Each row is a point on a landscape with many valleys, with its height.
From any point a ball rolls to the lowest of the 4 points nearest to it. It stops when none of these is lower. Distance is the straight distance between rows; heights are no part of it.
Zak: [  5  -2  -1 -15  22  25 -25  41  -3  29 -35   4  73   6  18   4   1  -2
  10  -2  25]  h=4.44
ravur: [-12  -5 -19   3   7  59 -11  17  10 -15 -43 -26  21 -12   3  13 -15   0
 -17   8  -7]  h=4.62
vil: [ -5 -15  -6  -3  10  39 -42  27 -15  17 -43 -18  57  10  21   7 -11 -19
   7   8  29]  h=4.98
Rovev: [  6 -21   0 -17  14 -29  30  -9  27   2  23   5 -39  -2  -9  -8  11   4
   0 -12 -37]  h=4.82
Led: [  5   5 -15 -14 -43   0   2  -2  26  24 -32 -36 -23  12 -26  20  -3 -14
 -24 -29 -25]  h=5.39
Mal: [ 29  -9  15  -7 -35 -12 -38  10 -15  32 -26 -31  11  49 -28 -24 -13 -50
 -13 -41  18]  h=3.70
zonun: [ 19  18  23  30  22 -27   1 -12  -3 -10  49  29 -10 -17  16  -9 -15  15
  12  37   9]  h=5.38
vimit: [ -1   6 -31 -13   2  20 -10  14   1  16 -20   0  20   6  -1  -3  10  -5
  -6   1 -16]  h=5.22
Ror: [  6  -8  22   3   2 -18   7 -10  19  46  24  16  -1 -10   0 -21  33 -19
   8 -20  -4]  h=6.34
duz: [  9  -3  -6   3  -6  -3   5  -8   5  14   1  -3 -14 -18  -9 -24  16  -8
  -5 -23 -23]  h=6.08
suza: [  3 -24   0  -1 -26 -44  27 -21  44 -23  11 -30 -19 -26 -39  13 -10   3
 -37 -21 -22]  h=5.13
sib: [ 11  -3 -25 -23 -32   0 -24   2 -13  21 -30 -26  22  40   7  -4  -8 -10
  15 -26  36]  h=0.56
giseb: [  4   7  -5 -12   0   6  13  18  -5  24   1  31   6  -2  15 -14  18 -10
  20   7  -4]  h=5.55
Zovu: [ -3  13 -26 -12 -11  14  -3   9  15  20 -14   9   9  -9  -1 -17   5 -18
   0  -5 -24]  h=5.67
Nafol: [  0  -1 -15   5  29  45 -16  32 -19  -2 -21  12  55  -2  12   4  -7   9
   4  18   5]  h=5.36
dukog: [ 11 -24  -5  -5 -18  32 -46  26  -3  14 -39 -20  31  39   1  -9 -22 -44
  -7 -14  22]  h=3.92
bunam: [ 32  30  43  53   2  14 -34  16  -2   3  18   3  -6  18  -5  -6 -24  -6
 -53   9  13]  h=4.00
gen: [-30 -26  -7 -31  -6  -9  30 -17  11   6  14  14 -24   1  -5  -4  11   1
   7   5  -6]  h=3.93
dete: [ -1   0   0  14   3 -21  10 -25   3 -29  11  10 -39  -7  -5  12 -27  31
  -4  13   1]  h=4.14
vepa: [-12 -14  24  50  -9  34 -45  19 -21  10 -33 -30  26 -17  41   3 -32 -28
 -29   2  22]  h=5.53
pekit: [ 16  22  27  15  16 -18   2 -18  -3   8  45  29   9 -17 -10 -41  18 -16
  16   4   7]  h=1.72
patas: [ -8   2   1 -15 -12 -12  10  -9   0  21   3   2  -8  -6   4 -24  33  -8
  35  -8   0]  h=4.94
zafiz: [-18  -9 -17 -37 -14  -9  20  -7  -8   3 -12  -6 -27   6   3   6  22   7
  43 -23  30]  h=4.77
Dun: [ 18   9  45  42 -31  11  -9  -3 -21  31 -10 -28  -6  -6 -22 -14 -12 -39
 -46 -28 -12]  h=6.05
tak: [ -1   9 -16  -2   8  14  13  -5   5 -14   2   9   4 -10   0 -12  13  -5
  -2   4 -20]  h=5.97
kuzil: [  2  36  14  21  32  26 -23  23 -36  12  13  21  48 -14  19 -10   9  12
  -1   7  29]  h=4.86
tugen: [ 13  19  30  14 -10 -32   7 -17  16   6  30 -10  -3 -29 -34 -45  26 -13
 -13 -24 -18]  h=3.31
mel: [  9  -3  -1 -23 -15 -24  13  -8 -21  31  30   8  10   4  12 -20  40  -4
  53 -34  40]  h=3.96
zani: [-24 -23  19 -48  18 -17  40 -14   5  11   8  -4 -47  11   9   5  46  -2
  38  -7   2]  h=5.32
peda: [-11 -14 -31 -35 -31  -4  14 -12  20  13 -15 -32 -38  -7 -12  12   7  12
   1 -21  -2]  h=3.66
rokid: [ -7  -2 -25 -38   3  -4   3   5 -37  15  -8  29  23   8  23   4  20  11
  37  10  28]  h=4.40
Povi: [  1  -1  12  34   5  21 -42  25  -8  32 -38 -10  37   5  18  10 -14 -35
  -9   0  26]  h=5.54
gefa: [ 10   6  14  44  16  40 -29  26 -26  -8 -14 -25  16 -14  14   4 -12 -20
 -14  -2   2]  h=4.93
gib: [-19 -24  -8 -50   5 -17  31  -8 -24  -7   3 -15 -31   7   4  15  53  16
  53 -28  34]  h=4.92
Zirit: [ 14  -2  18  53   4  15 -38  21   9  -2 -10  -9  -3   7  14   2 -40   6
 -45  17   4]  h=4.89
sudu: [  4   1  -9   3 -10  29 -21  18  15  26 -32  -5  13   9   8  -2  -1 -36
 -14 -24 -10]  h=4.38
Gafi: [-21 -23 -12 -12  -3   6  13 -10  14 -33   9  -5  -9 -12 -21   1   8  11
  -6   1 -16]  h=2.58
vagu: [-25 -18 -31 -32  15  41   0  26  -2 -26 -46 -18  24   1  27  34 -18  14
   1  23  -6]  h=5.61
deda: [-11   4  21   5  29 -15  23 -22   1 -20  45  17 -19  -8  -1  -4  -1   7
  22  -9   1]  h=5.86
Betiv: [ 21   9  -6   2 -10   8 -26  16  -1  43  -4  13  12  19  -9 -18   6 -29
  16  -7  17]  h=5.06
gika: [ -5 -21  -6  -3   4 -22  33 -27  18 -37  17   3 -22 -15 -13  21 -15  19
   4  10 -11]  h=3.95
kizor: [ 12  -7  26  43  -8  24 -38  11 -24   2 -29 -36 -10   0   1 -12 -34 -15
 -44  29   1]  h=5.46
Zun: [ -1  -1  -3   1   5  -4   6 -11   2 -61 -14   0 -12   8   6  39 -40  40
  -3  35   2]  h=5.37
sibik: [ 26  22  24  41  20   1 -20  18  -2 -12  26  25  10   5   4  -4  -4  17
 -35  25   7]  h=2.70
Feda: [ 23  15  15  19 -27 -20   2 -20   5  46   5   8  -1   9 -23 -24  33 -36
   3 -27 -11]  h=6.37
Gak: [-33  -8  -6 -27  27   2  17  -3  12 -17  15  16 -13  -2  25  13  12  14
  25  14 -22]  h=3.61
bonit: [ 12  19   9  18  34   1 -12  10 -27 -18  26  24  23  -5  15  -7   6  -1
   3  20   3]  h=4.01
felo: [  4  -3  17  11  12 -41  21 -32  21 -28  29  17 -18 -36 -17 -12   3  17
  18  10  -1]  h=3.76
nupif: [  9 -11   9  33   0  29 -11  14  25 -39  -7 -13  -8   2  13  26 -51  41
 -19  29  -9]  h=6.03
nalon: [ -9  -2  23  16  23 -43  28 -41  15 -26  25   2 -41 -11  -4  18  -5  26
  11  12  -6]  h=5.11
Zaf: [ 22  12  22  51  11 -10 -11   2  27  -8   2  30 -16  20   9  23 -45  39
 -17  29   3]  h=6.51
Pipog: [ 13   2 -12 -18 -25   4 -40  10 -16  21  -8 -25  40  43   1 -22   7 -32
   1 -27  25]  h=2.54
Mub: [-35 -24 -20 -31  12  34   3   2  -1 -12 -32   4  12  -7  21  16   3  15
  11  22 -17]  h=6.09
bipo: [ 24  22  22  31 -10   1 -12   2  -3   6  12   2  -7 -14 -16 -22   8 -13
 -30   6   0]  h=5.17
bitam: [ 14  23   9  34  13  20 -16  26 -22  -9  14   5  19 -11   9 -10  -2   8
 -16  13   8]  h=3.94
firo: [ -4 -22  10   4   7 -37  30 -36  33 -46  19  -5 -28 -21 -24  18 -12   3
  -5 -13 -29]  h=4.61
manud: [-32   9 -15  -7  24  -2  14  -1 -19 -45  16  21  23   5  28  29   4  34
   3  29  -5]  h=0.61
Sif: [ 27 -11 -30 -33 -26 -21   4 -11   3  15   8 -16  10  22   1 -20  32  -9
  42 -26  33]  h=3.42
Voseb: [-38  -2 -24 -38  26   2   8   7 -25 -37   5   6  12  -5  12  28  -4  28
  21  26 -22]  h=4.18
lokub: [  7 -10 -30 -30 -16  13  -4   9  11  -3 -52 -13 -11  11   4  24  -7   4
  12 -13  -2]  h=4.85
duku: [  2 -11 -13 -19   3  11   7   7  26 -33 -10 -14 -15 -13 -26   6  -4  21
 -18   3 -33]  h=3.98
gabi: [  8  12   0  10 -21  -1   2  -8  10  31  -1  17  -6   1  -1  -9   7  -6
   1 -16  -9]  h=6.02
pom: [-34 -18 -47 -52  -9   0  36  12   2 -10 -36 -16 -19   1   9  18   2  28
  15  -9   8]  h=4.65
vul: [ 20   4   2  32   8   5  -1   5  35 -23 -21  -2 -33   8  -6  25 -47  38
 -40  23 -16]  h=5.78
Mog: [  2  -3 -36 -22 -34 -10   2  -6  15   8 -18 -28 -22  14  -6  10  -2  -3
   4 -38  19]  h=4.46
voba: [-25 -11  -3 -10  16  -7  22 -10   1 -32  31  20  -7   4  12  27  -4   9
  15  18 -14]  h=3.97
Reg: [  7   4 -23 -17 -10  11 -24  14  -5  26 -36  23  41  15   8   0  -2   1
  31  -6  33]  h=3.22
Peku: [  3  -2 -17  -2 -18  30 -11   6  12   2 -44 -33  11   3  -8   7 -12  -2
 -12 -12 -25]  h=2.77
Vunon: [ -6 -16 -27 -43 -19 -23  32 -11  -9   3  -6 -26 -28   1   8   6  15  11
  41 -31  24]  h=4.59
gavam: [-15   0 -22 -30  -7  11  19 -12  19  -6 -16 -18 -10   2 -22   2   6  15
   2 -10 -16]  h=2.43
Pon: [ 25   8   5  38 -12  12 -23  -1  16 -15  -6 -24 -26   2 -16  14 -33  27
 -38  23  -4]  h=5.35
Tefi: [ 29   4 -13 -21 -30 -16 -23  13 -16  21   8  -6  21  42 -12 -41  17 -17
  22 -43  40]  h=2.78
mar: [ 15   1  12  20 -37   3 -16 -13 -13  43 -17   1  14   5 -14 -17  -6 -46
 -12 -27 -14]  h=6.36
kugoz: [ 17   4  19  24   9 -21   9 -17  -7  -1  37  21 -17 -12 -17 -24  14 -13
   6  13 -12]  h=1.50
bimeb: [-40 -12   0 -27  36  -4  33  -5   0 -36  36  12  11   3  25  38  -5   8
  14  10  -2]  h=4.67
tutil: [-14   5   5 -32  20  16  -9  16 -31  28  -7  32  39  -5  27  10   9   7
  21  20   5]  h=5.10
gezi: [  3   1   4  15  -7  -5  15  -3  21 -35  14 -14 -14 -20 -27   0 -16  16
 -19   1 -24]  h=3.87
dakun: [ 17  24  27  42  -2  12 -33  14  14   2   0  -3 -12   2 -10   6 -31  12
 -46  22  -9]  h=4.76
lonos: [ 27  33  38  34   4 -30  -3 -25   4  27  51  34   3 -37  -6 -48  27 -27
  -5 -12  -3]  h=0.59
rap: [ 11  18  16  38 -12  13 -11  -3 -10   0 -18 -33  -5   5 -13 -12 -22 -19
 -46  -3 -14]  h=5.65
mit: [-57 -12 -21 -54  19  10  29  -1 -10 -17  22  11  -5  23  25  33  16   9
  24  25   5]  h=5.64
Dar: [  1  22 -11  10  12   4   7   1  -8 -19  19  17  -4  -3   4   3 -19  16
   2  27  12]  h=5.56
Kon: [-22   3  -5 -28  22  23 -11  31 -31  -8  -7  22  30  -5  19  17  13   7
  20  35  -4]  h=4.15
tosu: [ 13  17  15  33  -6   4 -15  11 -27   9  -9   3  24  -1   1  -8   9 -18
 -14 -16   4]  h=4.74
Leber: [ -9  -3 -46 -36 -17   0   7  18  -5   8 -20   0   1  10   0  10   4  17
  27  -3  21]  h=5.18
todo: [ 15  23 -10  25  -7  16  -7  -3   6  14 -19 -19  -4   3 -34  -5   4 -26
 -31 -14 -30]  h=6.06
vule: [  5  -1  14  -5 -17 -14  11 -26  13  36  11  15  -6 -12  -8 -17  23 -17
  -9 -23  -6]  h=6.20
Namev: [  6 -12  19  11  10 -43  26 -38  15 -10  30   0 -16 -37 -40 -27  20  -7
  -5  -8 -18]  h=1.71
buk: [-19 -30 -31 -50 -26  -6  27 -15  -2 -17 -25 -35 -28  -7 -15  16  15  28
  24 -33  13]  h=4.23
vot: [-23 -23  21 -21  36 -11  32 -28  11 -25  28  15 -16  19   0  25   9  -1
  28  12 -14]  h=5.16
fuzi: [-11   3 -14  10  24  25  -9  19 -15 -33  -7   1  15   5  18   5 -26  19
  -6  38   2]  h=6.35
Korot: [ 10  13  24  25 -24 -26   4 -21   9   5   8 -30 -10 -22 -52 -20  -1 -31
 -60 -28 -24]  h=6.52
Vaten: [ -7  -3 -41 -28 -18   1   1   7   3  17 -23 -17  -2  12  -2   5   3   9
   9  -4  12]  h=5.21
bir: [ -2   2   7  21   7 -21   9 -15  18 -26  27   3  -9 -14  -3 -21 -13   7
  -9   7  -8]  h=2.55
bura: [  1   8  30  13  11 -41  20 -25  -8 -22  30  32 -10  -6   1   0 -14   5
  17  29  -1]  h=4.25
kedol: [ 20  26  45  49  21   0 -22  42 -13  10  33  33  19   0  23 -12 -14  19
 -21  44  26]  h=1.98
Kasar: [-36 -17  -1 -16  20   6   4   7 -24 -11  28  34   2   6  21  12  17  -4
  14  19 -10]  h=0.98
Tava: [ -2  -4   7  12 -22  -5  -7 -19  21  -6   7 -27 -10  -4 -35  -6  -4 -24
 -61 -16 -47]  h=6.49
burig: [ 14  26   5   6   2   2  -9  22  -5  49   8  35  36   3  18 -15  29 -18
  18 -12  13]  h=5.40
Nates: [-18   1  25  16  38 -16  19  -8  -3  -7  11  32 -38  -1  33  44 -30  28
   9  48   0]  h=6.72
fano: [-11 -12 -10 -38  -9 -32  23 -17 -20  20  14   2 -22   1  18 -13  33   4
  46 -24  24]  h=4.39

Where does a ball stop that starts at each point below?
Ror: sib
giseb: sib
duz: Peku
nupif: kedol
gib: sib
vepa: kedol

Call two points neighbours if one is among the 4 nearest of the other. Go from one point of each pair to the other, from neighbour to neighbour, staying as low as possible. Name the highest point that can't be avoided.
sib / Peku: sudu
lonos / gavam: gezi
Kasar / lonos: gen
